Each row is a point on a landscape with many peaks, with its height.
A climber steps from a point to the highest of its 2 nearest points, and stops where none of them is higher. Distance is the straight distance between rows; heights are no part of it.
<572>: [ 38 -23   8  -1  16  -1 -39  18  -5   4  27 -26   2  11  -3  -4   9   2
   9 -10]  h=159
<1483>: [-79 -11 -59  68  19 -18  47   1 -14  20 -27  14 -47  34  39  -2  18  54
  -6  37]  h=463
<527>: [-31 -21  35 -15 -27  -1 -36   9 -15  -3 -26  40  25 -37  18 -51  12   5
 -27  12]  h=347
<1378>: [-39 -13 -27  43  42 -17  34  30 -10  11 -36   2 -51   3  51 -18  10  54
 -10   8]  h=494
<844>: [  4  -9   7 -16  -1 -39 -13 -39 -30  55   0  50  21  10   5 -19  -6 -14
 -34  11]  h=293
<1676>: [-86   0 -32   7 -11  -4  24   5 -27  -6 -25  35 -70  27  46 -45  45  53
 -14  50]  h=587
<1209>: [-16 -37  36  42 -60 -14 -50   1  13 -20  -7  20  61 -20 -31  26 -44 -21
  11   0]  h=301
<2185>: [-44  -4  -5   4   0   7   1  21   0 -11  -8 -11 -90  38  51  -8  25  31
  14  31]  h=529
<383>: [-16 -22  16 -12   6  21 -21  30  -7   2 -18   4 -19 -10  38 -34  11  24
   9  11]  h=394
<301>: [ 43  11 -25   0  25 -26  33 -33  -8  34  17 -13  16  35 -30  41 -17 -21
 -22 -22]  h=193
<700>: [  8   6 -21  26  63  38  28  16   8  35 -29   8   3  -9   9   3   2  27
  43   2]  h=270
<211>: [ 14 -19  16 -19 -58 -10 -48  26  -3 -78  38 -22   8 -37  -3 -28  22  -3
 -11   6]  h=102
<829>: [  8   1 -12   5  49 -73   7  -4 -23  28   2  -1 -71  24  38  -4  18  -6
 -47  23]  h=121
<1555>: [ 37 -28  14 -11 -35 -32 -60 -31 -39  -2  37  38  56 -13 -27 -25  25   1
 -12  15]  h=137
<1292>: [ 58  17 -36  -1  10 -16  26 -18 -21 -17  34  -9  63 -22 -43  -5   6   7
  -9 -28]  h=430
<1200>: [-47  -6  29  -4 -66   3  -6  39  34 -78 -25 -19   5 -38  17 -11 -11 -22
 -32  -1]  h=165
<452>: [ 22 -43  12  24  46 -42 -43   3 -11  62   0  10 -27  27  25   6   5   3
 -11  10]  h=147
<1940>: [-42   6   2 -14  -7  12  12 -24 -19  37 -21  51 -16  26  31 -18   4  15
  10  29]  h=490
<1367>: [ 19 -16   3  38 -17 -63  -3 -15  -7   0   9  -2  53 -20 -16  11 -32 -16
 -47 -29]  h=357
<281>: [ 14  -2  -3 -30   5  10 -13   7 -29  -3   6  27  49 -46  11 -56  18   7
  -4  15]  h=534
<110>: [-13 -15  14  32 -41 -23  -7 -16  -3   1 -14  29  78 -35 -24  13 -50 -20
 -11  -9]  h=259
<1180>: [ 25  15 -22   7  41 -53  36   0 -16  12   2 -15   4 -10   9 -11 -13  -5
 -45 -29]  h=512
<209>: [ 24  25 -30  18  40   6  52 -46   8  68 -14   7 -11  42 -30  74 -15 -21
  20  11]  h=196
<1181>: [ 21  46 -32 -15  16   6  71 -30  10  10  10 -10  30  12 -47  23 -25 -16
  -9 -47]  h=168
<824>: [ 25   6  -9  -4   1  36   3  12   4 -12  16 -11  47 -23 -26 -10  -8   8
  26 -26]  h=203
<1474>: [ 54  13 -32  10  72  27  13  19  21  10  19 -19  26 -18 -54   6  22  14
  31 -32]  h=245
<1725>: [-44 -20  23   0 -32  11   2  50  11 -49 -51  -2  27 -66  30 -35   3   9
 -25   0]  h=389
<297>: [ 41  -1  -2 -36  -7 -23 -24 -28 -27   2  41  -8  14  32 -15   4  13 -19
 -11  12]  h=100
<1506>: [ -6  10   8  -2 -23  -6  18 -19   9   6   7 -18  -2  31  -7  23 -38 -17
 -11 -32]  h=425
<2053>: [-25 -18   9  26   2  27  10   4  -3  42 -34  19   9   7   7  14 -49  17
  33 -16]  h=476
<1469>: [ 27 -16  -6  37  33  14   0  23  24  13   6 -20  36 -17 -53  12 -24  20
  18 -64]  h=177
<2188>: [ 24  -3   5  -6  45  25 -37 -13  -6  46   2  17 -15  20  16  15  36 -10
  51  60]  h=509
<602>: [-15  39  -8 -56 -14  -9  26 -52 -27  26   7  42 -17  37  19 -13  16 -20
 -14  39]  h=26
<248>: [ 31 -21  15 -14 -33 -35 -49   3 -15 -42  49 -29   0   2  -8 -11  15  -8
 -22  -6]  h=120
<1743>: [-40 -31  31  -4 -16  10 -21  29  -9  -4 -40  20   5 -30  37 -42   5  23
 -12   4]  h=372
<589>: [-85  -8  22  -4 -59  27  17 -19 -13  13 -47  49  -7  14  27  -9 -27  22
   8  11]  h=484
<587>: [-13   4   4  40 -47 -22   7  28  47 -86   0 -22  44 -42 -26  11 -17 -21
 -32 -23]  h=151
<2068>: [-44  -2  -9   1  17 -39  22  -5 -32  22 -36  50 -24 -13  49 -53  14  32
 -45  15]  h=651
<1231>: [  7  -7 -16  36  49  -8  10 -17  -8  68 -20  26 -22  24  23  24   2  10
  23  32]  h=300
<653>: [ 14 -15   8  -4  -4  49 -25  50  27 -38  13 -43  -5 -19 -13 -13   3  15
  25 -33]  h=525
<1805>: [ 60 -31   6   4 -35 -30 -52 -26 -34 -21  50  14  55  -8 -31  -6  23  17
   9   7]  h=146
<253>: [-26  13  -6 -15   3  20   6 -46 -19  61 -19  65 -18  37  17   1  11   2
  34  60]  h=436
<334>: [ 17  37 -31  35  73  -4  30 -22   7  31 -17  -5 -42 -11  18  38  48   7
  25  50]  h=554
<1617>: [-46 -36  30  25 -20 -33 -17 -19 -14  53 -34  45 -17  23  24   0 -33  11
 -26  -4]  h=339
<756>: [ 43   6 -16 -25  36 -19 -10   0 -26   8  26  -5   5  -2   4 -19  23 -10
  -6  16]  h=388
<920>: [-11  30  -5 -61 -19  58  13  15   8 -33  12 -18 -44   9  27 -21  21  -3
  29  19]  h=627
<1662>: [ 19 -30  32 -10 -67 -35 -74  -9 -10 -51  46   0  14  -1 -17 -11  24 -10
 -17  12]  h=115
<223>: [ 43  31 -34 -20  15  -1  53 -46  -5  24  18 -12  29  39 -53  50 -16 -27
  -9 -20]  h=180
<1935>: [ -8 -39  41  -6 -57  24 -73   6   1 -19   9  21  43 -17 -12 -13  -4  -3
  24  13]  h=225
<1833>: [-38  -7  16  19 -22  32  20  11  11   4 -36   3  23 -14   3   8 -48  11
  18 -32]  h=515
<453>: [-58  -6  18  -3 -13 -24   7 -11 -28  18 -49  63  -6 -18  37 -55   7  28
 -49  10]  h=607
<468>: [-39   3  26  22 -50  24  17  20  50 -45 -22 -25  18 -18 -20  25 -47 -11
  -6 -48]  h=465
<1611>: [-34   8  12  29 -39 -34  24   2  20 -35 -30  20  67 -46   0  -3 -37 -29
 -43  -8]  h=457
<1695>: [-32  31  -9 -37  -7  52  17 -17  -5   7  -9  32 -31  25  36 -14  29  10
  41  58]  h=511
<365>: [ 11 -32  19   5 -13  23 -41   2 -18  28  -1  24  57 -19 -12  -9 -24   4
  33  -1]  h=263
<411>: [ -8  15 -11  -2  13  22  43  19  -1  -9 -23   2  35 -42  16 -30 -15  17
  -7 -23]  h=564
<1190>: [ 40 -19   3  -4  39  30 -48   1  -9  44  12  11  16  17  -4   8  13  -5
  57  35]  h=468
<1188>: [-25  14  -3  -5  -6  -4  41  -1 -14  -1 -29  26  41 -43  27 -37 -19   5
 -27 -10]  h=521
<1779>: [-35 -36  53 -17 -60  31 -64   6   5  -5  -6  15  12   0   5 -11 -12  -8
  16   9]  h=209
<1249>: [ 24 -13  -6  18  26  28  -9 -12   0  73 -11  12  11  28 -33  50 -41  -5
  60   2]  h=402
<814>: [  3  10 -13   3  33  43  36  40  17 -11 -21 -18  18 -42  -4 -26  -6  27
  13 -40]  h=606
<934>: [ 17 -34  18  -7  -1  10 -52  34  -6 -18  13 -12  14 -28  12 -36  16  13
   6  -1]  h=474
<1139>: [ 39 -21   3  28 -14 -15 -30  36  23 -67  40 -51   3 -29 -43   0  13  21
  -6 -52]  h=135
<1721>: [ -4  -1  -8 -12 -17   5  10  58   9 -78  -3 -38  -7 -73   8 -38   3   1
 -29 -27]  h=431
<1620>: [ 17  32 -16 -39  -5 -21  37 -53 -22  30  15  10   6  42  -1  20  -8 -33
 -24  12]  h=136
<591>: [  3  37 -12  -8 -24  21  53 -29  16  -4   8  -7  47   2 -54  29 -46 -17
   4 -53]  h=157
<1376>: [ 21   0  -1 -10  26  14 -15  24   7  -2  14 -30 -27  12  10  -4  11   3
  15  -6]  h=166
<161>: [  2  30 -33  41  85  21  32  25  31  -4 -19 -26 -71 -26  10  18  54  29
  35  23]  h=581
<784>: [ -3   4   4  -4 -33 -14   1  25   8 -65   8 -22  25 -53   1 -25  -3  -8
 -33 -15]  h=450
<1415>: [-33  14  11 -58 -33  29  -3  10  -7 -28   4   3 -53  11  39 -35  21   0
   3  27]  h=588
<41>: [ -6  21  10  -9 -60  13  13 -27  16 -32  21 -17  37  11 -38  32 -39 -29
   1 -34]  h=142
<332>: [  1  29  -5 -47  11  -6   1 -36 -22  25  10  27 -34  34  22  -6  36 -20
   3  55]  h=38
<1810>: [ 40   1 -10 -39  39 -54 -27   9 -40 -14  37 -17 -54   9  13 -19  40 -25
 -27  27]  h=101
<70>: [ 24  -4  -3   7 -18 -50  -9  -6 -19 -27  24   3  55 -38  -7 -22  -2  -8
 -39  -9]  h=392
<549>: [-47 -28  44  15 -45 -46 -22 -19  -1  23 -20  24 -14  19  21   6 -38 -15
 -43 -15]  h=358
<337>: [ 33  42 -19   6  73  15   8 -11   4  16  -6 -14 -37 -22  17  23  62  -6
  40  60]  h=595
<2208>: [ 60  32 -29 -48  30  -3   6 -30 -22  -9  38 -25   6  30 -30  24  35 -28
   4  31]  h=72
<1256>: [-27 -10  16 -19 -12  26 -29 -38 -21  66 -16  69 -17  44   6   2  -4  -2
  38  46]  h=395
<1425>: [ 29  24  -5   5  63   7  -8   7  37  -4  13 -56 -82  29 -18  52  47 -10
  23  10]  h=393
<845>: [-12 -25  20  22 -33  10 -23  35  14 -47 -17   2  63 -61  -2 -19 -10   2
  -3  -5]  h=228
<1954>: [  0  33 -14 -45 -22  41  32  26   3 -55   9 -21  14 -44   4 -35   3  -1
   3 -13]  h=488
<649>: [ -5  -3 -21  39  57   5  26   8  -1  46 -31  16 -14   3  31   0   0  31
  20  12]  h=283
<314>: [-65   8 -15 -12  -7 -29  14  -7 -31  -2 -16  40 -80  25  49 -46  37  29
 -35  39]  h=612
<1327>: [ 66   8 -21 -43  38 -31 -22 -24 -34  -4  41 -22 -10  33 -18  19  48 -28
 -12  41]  h=80
<1615>: [ 15   4   7 -41 -11 -13 -15 -33 -15  20  27  -3 -18  53   2  11   6 -28
  -8  18]  h=89
<1580>: [-28   2   2  -8 -21  17  27  50  13 -59 -33 -21  11 -66  23 -35  -5   9
 -25 -23]  h=413
<1071>: [-44  24  22 -17 -64   8  26 -23  13 -17  -6  -3   1  19   9  14 -44 -22
 -13 -18]  h=417
<1697>: [-52  26  -4 -50 -31  40  20 -10 -11 -12  -8  31 -47  21  43 -35  29  14
  17  46]  h=546
<1684>: [-25 -25  25  47 -14  -6  -3  43  33 -34 -30 -29  23 -39  -1   3 -33   4
 -26 -44]  h=445
<1353>: [ 56 -12 -10 -35  12 -41 -26 -36 -34  11  42 -18  -3  54 -19  27  24 -27
 -28  24]  h=90
<190>: [-11 -30  22   7  -5 -38 -23 -29 -22  64 -15  45   1  19  12  -4 -23  -7
 -27   1]  h=319
<782>: [-17  11   7 -18 -20  48  13  38  37 -42  -3 -44 -37  -4  -1  -4  -6  10
  10 -38]  h=626
<1860>: [-18 -13  21  32 -40  37  -6  31  56 -48  -8 -30  34 -29 -51  23 -33   2
  16 -58]  h=493
<423>: [  1 -23  15  55 -42 -62 -15 -11  12 -22   4   6  63 -20 -28  25 -37 -29
 -36 -15]  h=344
<1087>: [-41  19 -13 -39  -2 -16  22  16 -28 -26  -3  18 -83   2  52 -47  33  13
 -24  33]  h=580
<1440>: [-24 -23  35  22 -45   1 -27  10  18 -16  -7 -10  28 -10  -2  11 -39 -12
  -3 -23]  h=164
<1892>: [-24 -23  36 -10 -41   5 -44  -5 -13  -1 -15  48  56 -34  -4 -32  -6  -8
  -7  13]  h=317
<947>: [ 40 -24   0  -1 -30 -17 -46  38  -9 -78  46 -39  -2 -44 -11 -26  26  11
  -8 -12]  h=98
<1659>: [ -9  17 -12 -48  -9  60  21  35  -2 -36  -7  -8  -1 -40  28 -47  15  13
  20   6]  h=514
<1296>: [  3  12 -25  16  42 -58  53  -9 -17  33 -10   4 -26   8  32  -6 -10   4
 -45 -10]  h=552
<579>: [-83  -3 -32  16  -3  20   9  -8 -27  17 -30  55 -48  29  37 -31  55  50
  14  73]  h=561
<1280>: [  6 -33  24   8 -13  27 -44  39  14 -20   5 -28  10 -14   2 -12  -6  12
  15 -23]  h=500
<1143>: [-11 -13  14  34   4  20   6  18  32  13 -15 -22   3   5 -28  27 -47   9
  14 -60]  h=160
<1084>: [ 54  16 -24 -26  17 -13  -1   7 -22 -29  44 -27  12  -8 -21 -15  22  -4
  -5  -6]  h=369
<2166>: [-26  12   5  10 -17 -35  37  -3  -1 -16 -24  13  45 -46  19 -22 -30 -11
 -53 -18]  h=485
<425>: [ 29 -34  15  30  -5 -17 -43  33  15 -29  28 -48   3  -9 -22   3  -4  11
  -6 -44]  h=131
<1251>: [ 13 -30  17 -37   1  20 -59  36 -17 -11  12   7  -4 -25  21 -53  37  11
   8  23]  h=448
<1137>: [ -6 -20  15  -5   7  -6 -34 -36 -20  76  -9  52 -28  48   8  17   1  -8
  17  39]  h=355
<363>: [  7 -21  23 -15 -38 -24 -49 -37 -29  17  17  45  50  -8 -21 -16  -2 -16
 -20  10]  h=124
<146>: [ 16  22 -18 -43  17  28   8  28  -8 -23  12 -12 -17 -21  21 -37  24   1
  15  16]  h=547
<202>: [  6 -13  13   0 -42  47 -25  38  34 -62  19 -41  14 -28 -28  -3  -2   9
  22 -38]  h=549
<1487>: [ 57  16 -25 -12  39  -6   5   7   5 -17  39 -40  -2  12 -43  13  20  -2
   1 -25]  h=356
<1591>: [ -30    2   12   17  -65    2    3   44   52 -101   -9  -32   20  -45
  -10    4  -10  -25  -29  -13]  h=156
<1252>: [ 18  -1  -4  29   5 -47  14   6  13 -17  14 -38  14  -9 -26  13 -26  -6
 -46 -59]  h=469
<366>: [-12  -1 -18  12  52 -15   2  39  -7 -15 -10 -18 -99  -1  51 -14  43  22
   5  37]  h=519
<828>: [ 43 -11   0   9  45  28 -36   6  12  30  16 -22  -7  27 -20  30  16  -7
  50  11]  h=437
<489>: [ 37   1   2   7  51  26 -28  15  34  12  15 -45 -48  36 -20  40  27  -4
  42   0]  h=416
<1285>: [ 13 -11  13 -23 -20  -8 -32 -21 -21  13  24  17  27   9  -3 -16   0 -13
  -5   8]  h=111
<2074>: [  9  22 -23   3  15   3  41 -60  -6  67 -10  21 -20  54 -10  69  -9 -24
  25  38]  h=178
<1730>: [ 27 -41  11  15  23 -61 -35 -12 -22  57   7  10  -3  23  10   6 -10 -10
 -37  -4]  h=139
<1348>: [ 14  -2   5  45 -53 -29  -5   0  31 -68  21 -19  51 -25 -44  25 -17 -10
 -18 -30]  h=145
<34>: [-21 -13  22  48 -47 -36  -5   2  32 -33  -8 -11  41 -14 -20  30 -50 -32
 -31 -31]  h=330
<2151>: [ 53  50 -30 -36  51  23  16 -20   3 -10  25 -30 -13  10 -29  30  49 -26
  28  29]  h=66
<1548>: [-54  -1  27   1 -48  40  15  12  24 -16 -27 -12 -21  17  20  12 -36  10
  14 -24]  h=559
<1352>: [ -7 -16  16  44 -22   0  -9  26  38 -40  -5 -30  34 -31 -32  17 -31   1
  -7 -53]  h=467
<54>: [-67 -25 -21  48  11 -23  23  12 -16  21 -35  16 -54  26  51 -13   5  55
 -15  14]  h=481
<477>: [ 15  22 -25  -4  60  44  37  44  28 -13  -9 -22 -13 -33 -13 -19  19  27
  22 -32]  h=643
<2153>: [-68 -14  49 -10 -84  18 -24  13  30 -48 -31  16  16 -16  14  -3 -18 -27
 -16  13]  h=184
<478>: [ 25   4 -17  -7  27   7  12   8 -23  10   1  19  61 -46   6 -43  -1  11
  -1  -4]  h=487
<77>: [-19 -23  31  30 -33  22 -20  16  29  -5  -9 -20  16   1 -24  31 -52  -3
  18 -45]  h=154
<479>: [ 21  45 -15 -63  10  -8  18 -39 -23   0  26  -3 -30  42   6  12  31 -36
  -6  45]  h=48
<1987>: [  8  -7   4   8  29  26 -27 -30  -3  67 -11  29 -26  37   9  42  13  -8
  65  63]  h=464
<132>: [ 69  -8 -26   0  16 -38   4 -36 -29  20  36 -13  38  31 -41  34  -2 -12
 -25 -12]  h=207
<590>: [ 16  31 -28  12  83  38  34  37  37  -5 -12 -27 -45 -23 -10   1  39  24
  35  -5]  h=608
<1739>: [ -5  12 -20  28  32  13  52  -4  11  40 -27  10   7   6  -6  18 -38  16
  13 -34]  h=230
<2126>: [-22 -25  26  56 -55 -14 -26  15  39 -45  -9  -1  59 -19 -36  34 -47 -25
  -1 -15]  h=316
<1111>: [ 25  38 -14 -48  17   7   8  -9  -8 -14  26 -24 -44  30   7   7  31 -26
  11  31]  h=55
<1561>: [-17  10  13 -24 -21  21   1 -13   1  13   5   3 -20  36  17   6 -14  -8
  15   6]  h=545
<208>: [-36  10  19 -36 -38  19  -2 -34 -13  26  -6  43 -15  36  22  -9  -7  -7
   9  21]  h=491
<1762>: [-80  -8  23 -14 -47  15  -4 -22 -20  20 -42  63 -26  22  29 -34   5  26
 -11  20]  h=489
<36>: [ 17  29 -28  15  52  -5  38 -18   4  35  -7  -5 -29  25   9  29  11  -3
   9  14]  h=473
<344>: [-22 -10  19  11 -24  -6   5 -17   8  32  -4  -6 -26  50   6  33 -47 -10
   1 -23]  h=411
<120>: [-33  37 -20 -25 -10  -8  46 -40 -17  19  -2  29 -39  40  33  -3   8   1
  -7  33]  h=15
<246>: [ 25  20 -25 -16  12 -20  45 -59 -19  60   2  16   2  55 -13  53 -15 -34
 -13  20]  h=155
<1689>: [  6  26  -8 -20 -21   4  24  17   6 -52  18 -28  16 -35  -9 -20  -6 -10
 -21 -30]  h=466
<669>: [ 35  14 -19   3  14  24  19  -7   9   7  18 -14  42   2 -52  16 -17   0
  23 -41]  h=194
<1647>: [ 21   1  -9 -39   5  23 -11  33 -20 -29  15  -2  17 -49  15 -56  26   9
   7  13]  h=585
<569>: [ -2 -17  15 -29  22  13 -40  17 -18  19  -3  26 -23  -3  34 -46  35  13
  11  35]  h=418
<2014>: [ 13 -18  16   3 -19 -22 -34  32   7 -42  26 -44 -10 -14  -1 -11   0  -3
 -23 -27]  h=126
<343>: [-21  15  -2 -20   4  13  11  15   5 -13   0 -16 -67  24  40 -11  15   9
   8  15]  h=548
<169>: [ 63  18 -32  -3  74 -19  13  -1  10  -4  27 -46 -22  20 -55  37  35 -11
  -8 -16]  h=350
<1982>: [-29 -22  36  15 -52  -7 -31 -18  -2  11 -19  39  57 -17 -21  14 -52 -22
   5   2]  h=279
<874>: [ 29  36 -14 -24  41  29   6   1  15  -6  17 -32 -45  19  -2  22  38 -17
  35  27]  h=61
<121>: [-39 -13  39   1 -64   1 -24  15  24 -45  -9  -8  12 -19  13  -4 -20 -20
 -21  -5]  h=174
<1990>: [  9  23 -30  17  31   0  61 -30   7  52 -15   8  -3  29 -15  42 -29  -4
  10 -15]  h=214
<581>: [-66 -24  58 -13 -78  28 -38   0  13 -16 -28  24   5   4  12   0 -26 -14
   6   8]  h=195
<2059>: [-12  19 -33  42  66 -17  18  13   0  -3 -12 -17 -90 -12  41   8  55  26
  15  51]  h=535
<257>: [ 42   5 -18  15  -6 -23   9  -1 -16 -37  26  -3  73 -53 -26 -21   1  11
 -15 -22]  h=410
<451>: [ 31   1  -6 -19  47 -63 -17  -7 -27  17  19 -10 -57  28  21  -1  33 -19
 -37  29]  h=110
<882>: [ 32   6 -12   2  49  21  11  27  46  -9  25 -39 -15   6 -63  18  17  11
  20 -55]  h=179
<744>: [-29 -13  31  -7 -35  23 -16  10  13  -5  -5 -15 -25  22  23   3 -22   2
   8 -13]  h=591
<349>: [  9 -12   7  11  -3 -56  -5 -13 -20  16   4  15  39 -23   8 -18 -17 -10
 -49 -14]  h=373
<138>: [ 33 -12   5  44 -39 -32 -18  18  30 -83  34 -39  22 -29 -50  17   3  12
 -15 -45]  h=140
<13>: [-17   5   6   0 -19  50  20  40  44 -46 -11 -37   6 -35 -20  -7 -15  12
  10 -55]  h=590
<1738>: [-49  14  26  15 -60   2  25  -4  37 -31 -19 -15  13   1  -5  27 -56 -26
 -19 -37]  h=444
<1726>: [ 33   0 -19  24  67  31  12  26  16  29  -8  -9  21 -17 -20  -2  -1  22
  34 -25]  h=256
<1863>: [-10  28 -17  -1  25   8  36  -7   4  11  -5  -3 -43  26  29   5   9   8
  11  16]  h=513
<1564>: [ 16   8   2 -43 -10 -43 -12 -44 -41  26  19  41  21   7  -4 -31  16 -23
 -47  18]  h=265
<1663>: [-32  -2  13  11 -15  57  27  33  29 -16 -39 -16  12 -24  -1   1 -33  22
  22 -44]  h=550
<1000>: [ 21  25 -19  -2  39 -19  16 -58 -11  51  -4  12 -35  34  13  55  38 -26
   6  69]  h=51
<1393>: [ 16  -1  11 -28   8   1 -32 -31  -5  33  18  -3 -44  66   9  34  20 -26
  18  42]  h=78
<588>: [ 49  26 -30 -11  64  -2  18  -4  -8  21  15  -9   8  -1  -6   4  24  -9
  11  15]  h=412
<805>: [-26  11   8 -53 -21 -12  -7  14 -21 -30   9   3 -59  -1  38 -44  20  -5
 -25  19]  h=556
<543>: [ -7 -22  36 -27 -70   2 -66   9   2 -50  28  -1   9 -14  -1 -22  18 -14
  -8  13]  h=108
<1985>: [ 12 -17   1   9  30 -70  -7 -12 -20  44   5   5 -39  30  29  -1  -1  -5
 -49   2]  h=130
<2116>: [-28  -8 -29  38  55 -16  21  47  -7  -6 -26 -17 -82  -4  53 -18  31  48
   0  21]  h=506
<556>: [-25  12   2 -35 -22  71  13  38  24 -37  -8 -26 -45   1  25 -16   8  18
  33  -2]  h=664
<1635>: [  6 -33  23   8 -48  32 -53   5  -6 -14   8  18  70 -29 -27  -7 -19   5
  43   3]  h=241
<83>: [-55  -3  24  32 -42 -21  26  -6  16  -7 -49  29  54 -30   3  14 -59 -21
 -29 -11]  h=428
<596>: [-23   4 -10   6  16 -56  36 -14 -25  29 -20  26 -13  -5  42 -30 -10  11
 -54  -3]  h=601
<656>: [  8  -3  11  18 -52  38 -12  22  51 -70  26 -36  30 -25 -64  18  -6   8
  22 -54]  h=523
<1527>: [-83  -9 -11   7 -22  15  13 -20 -29  28 -39  68 -34  32  32 -33  20  47
   1  43]  h=528
<1870>: [ 54 -32   5   6 -12 -14 -51   0 -18 -13  44 -14  34  -1 -22  -5  14  11
  11  -6]  h=152
<1235>: [ 47  27 -22  -4  76 -20  12   8  20  -7  15 -52 -63  18 -26  36  40 -16
  -2  -4]  h=370
<536>: [ 17  26  -6  -4 -43   9  31 -30  20 -33  32 -24  42  14 -74  40 -27 -17
   0 -57]  h=149
<1030>: [ 37 -36  10  14  41 -24 -49  18  -4  29  16 -22 -19  21  10   1   9   1
   0  -1]  h=153
<319>: [  3  37 -40  46  80 -13  42   1  12   8 -18 -18 -68 -18  20  24  50  20
  16  37]  h=557
<2177>: [-62  19  21 -25 -69  12  27 -29   5  -8  -6   6 -34  45  28  10 -30  -9
  -7  -4]  h=391
<2093>: [-31  26 -20  -7  16  20  23 -20 -10  17 -11  31 -46  21  39  -7  40  18
  29  65]  h=478
<1294>: [ 20  12 -10  10  64  20 -10  -7   1  38 -12  12 -23  -7  29   9  49   7
  46  65]  h=553
<1785>: [ 12   5 -18  28  48  23  38  16  12  30 -23   0  34 -24 -17   0 -28  22
  15 -44]  h=244
<81>: [ 40  34 -33  11  74   6  34 -12  13  32  -1 -13  -8   5 -19  31  18  -6
  17   4]  h=439
<1138>: [ 11 -12   5   4 -22  29 -15  29   6 -42  10 -14  51 -48 -12 -22  -2  12
  13 -16]  h=215
<1597>: [-59  -3  14  -3 -37  36  24  -5  -1  11 -32  19 -15  22  28   3 -27  20
  22   0]  h=522
<1047>: [-41 -12  16  -4  -7  -1   2 -13 -22  36 -37  56   7  -8  30 -34  -8  22
 -13  12]  h=551
<1073>: [  7  16   1 -23  12 -11  -8 -57 -11  46   5  16 -50  63  13  47  34 -29
  10  68]  h=65
<129>: [-28 -13  27   1 -38 -29  -3 -35  -6  37  -7  19 -11  42  10  22 -41 -18
 -23 -10]  h=383
<671>: [ 16  -1   3  11  -9 -21   5  -5   3   1  15 -22  23   4 -16  12 -27 -11
 -20 -37]  h=449
<2025>: [  9 -16   8  21  23  40 -10  35  32   4  -5 -28   4  -5 -28   8 -18  18
  31 -53]  h=169
<550>: [ 45   4 -18 -29  14 -48   4 -45 -44  37  26  24  41  10 -12  -7  10 -21
 -38  16]  h=239
<1687>: [ 30 -26  -4  30  36  20 -17   7  -3  57  -7   7  30   5 -25  23 -34   8
  44 -16]  h=379
<846>: [ 17 -11   0   1  28 -12 -15 -22 -12  57  -2  20 -19  37  13  19   4 -10
  12  27]  h=325
<607>: [ 27   8 -14  10  33  14  23  12  31  -3  17 -29  18  -6 -59  13  -8  11
   8 -63]  h=186
<2150>: [  1 -14  10  28 -33 -15 -13   5   2 -29  -5  15  80 -53 -14 -12 -20  -6
 -13  -2]  h=243
<1370>: [-19  -4   2  15   1  17  13 -13   1  45 -19  12 -15  38  11  27 -34   6
  29  -3]  h=443
<20>: [ -9 -36  24   5 -17   1 -42  -8 -24  35 -17  51  58 -24  -6 -24 -20   1
   4   5]  h=287
<1972>: [ 12  -4  -3  18  35  33  -7 -15   8  61 -15  12 -16  35  -4  44 -11  -3
  61  25]  h=429
<538>: [ 25  10 -12 -10  32  29   6  31  27 -20  18 -41 -20  -2 -26  -1  11   7
  20 -35]  h=173
<561>: [ 68   7 -34 -21  22 -27  10 -39 -41  21  37   6  52  14 -29  11  14 -14
 -14  14]  h=221
<614>: [ 47  19 -34  -7  34   5  24  -3 -17   8  19   2  59 -26 -20 -18   1   2
   5 -16]  h=453
<2031>: [ 28  17 -24  15  34 -52  42   5   5  -9  14 -36   4 -17 -24   1 -18  -5
 -52 -60]  h=486

Where does a climber stop that starts at each point below?
<543> => <202>
<536> => <2068>
<41> => <2068>
<549> => <2068>
<77> => <202>
<947> => <202>
<2150> => <1647>

Call two points neighbours if one is among the 2 nearest of the other. Go from one point of each pair to the other, from neighbour to neighbour, staying as high as possible. Name the lowest point that can't be avoided.
<343> and <319> => <366>
<319> and <337> => <334>
<2068> and <556> => <589>
<744> and <2068> => <1940>
<314> and <1415> => <805>
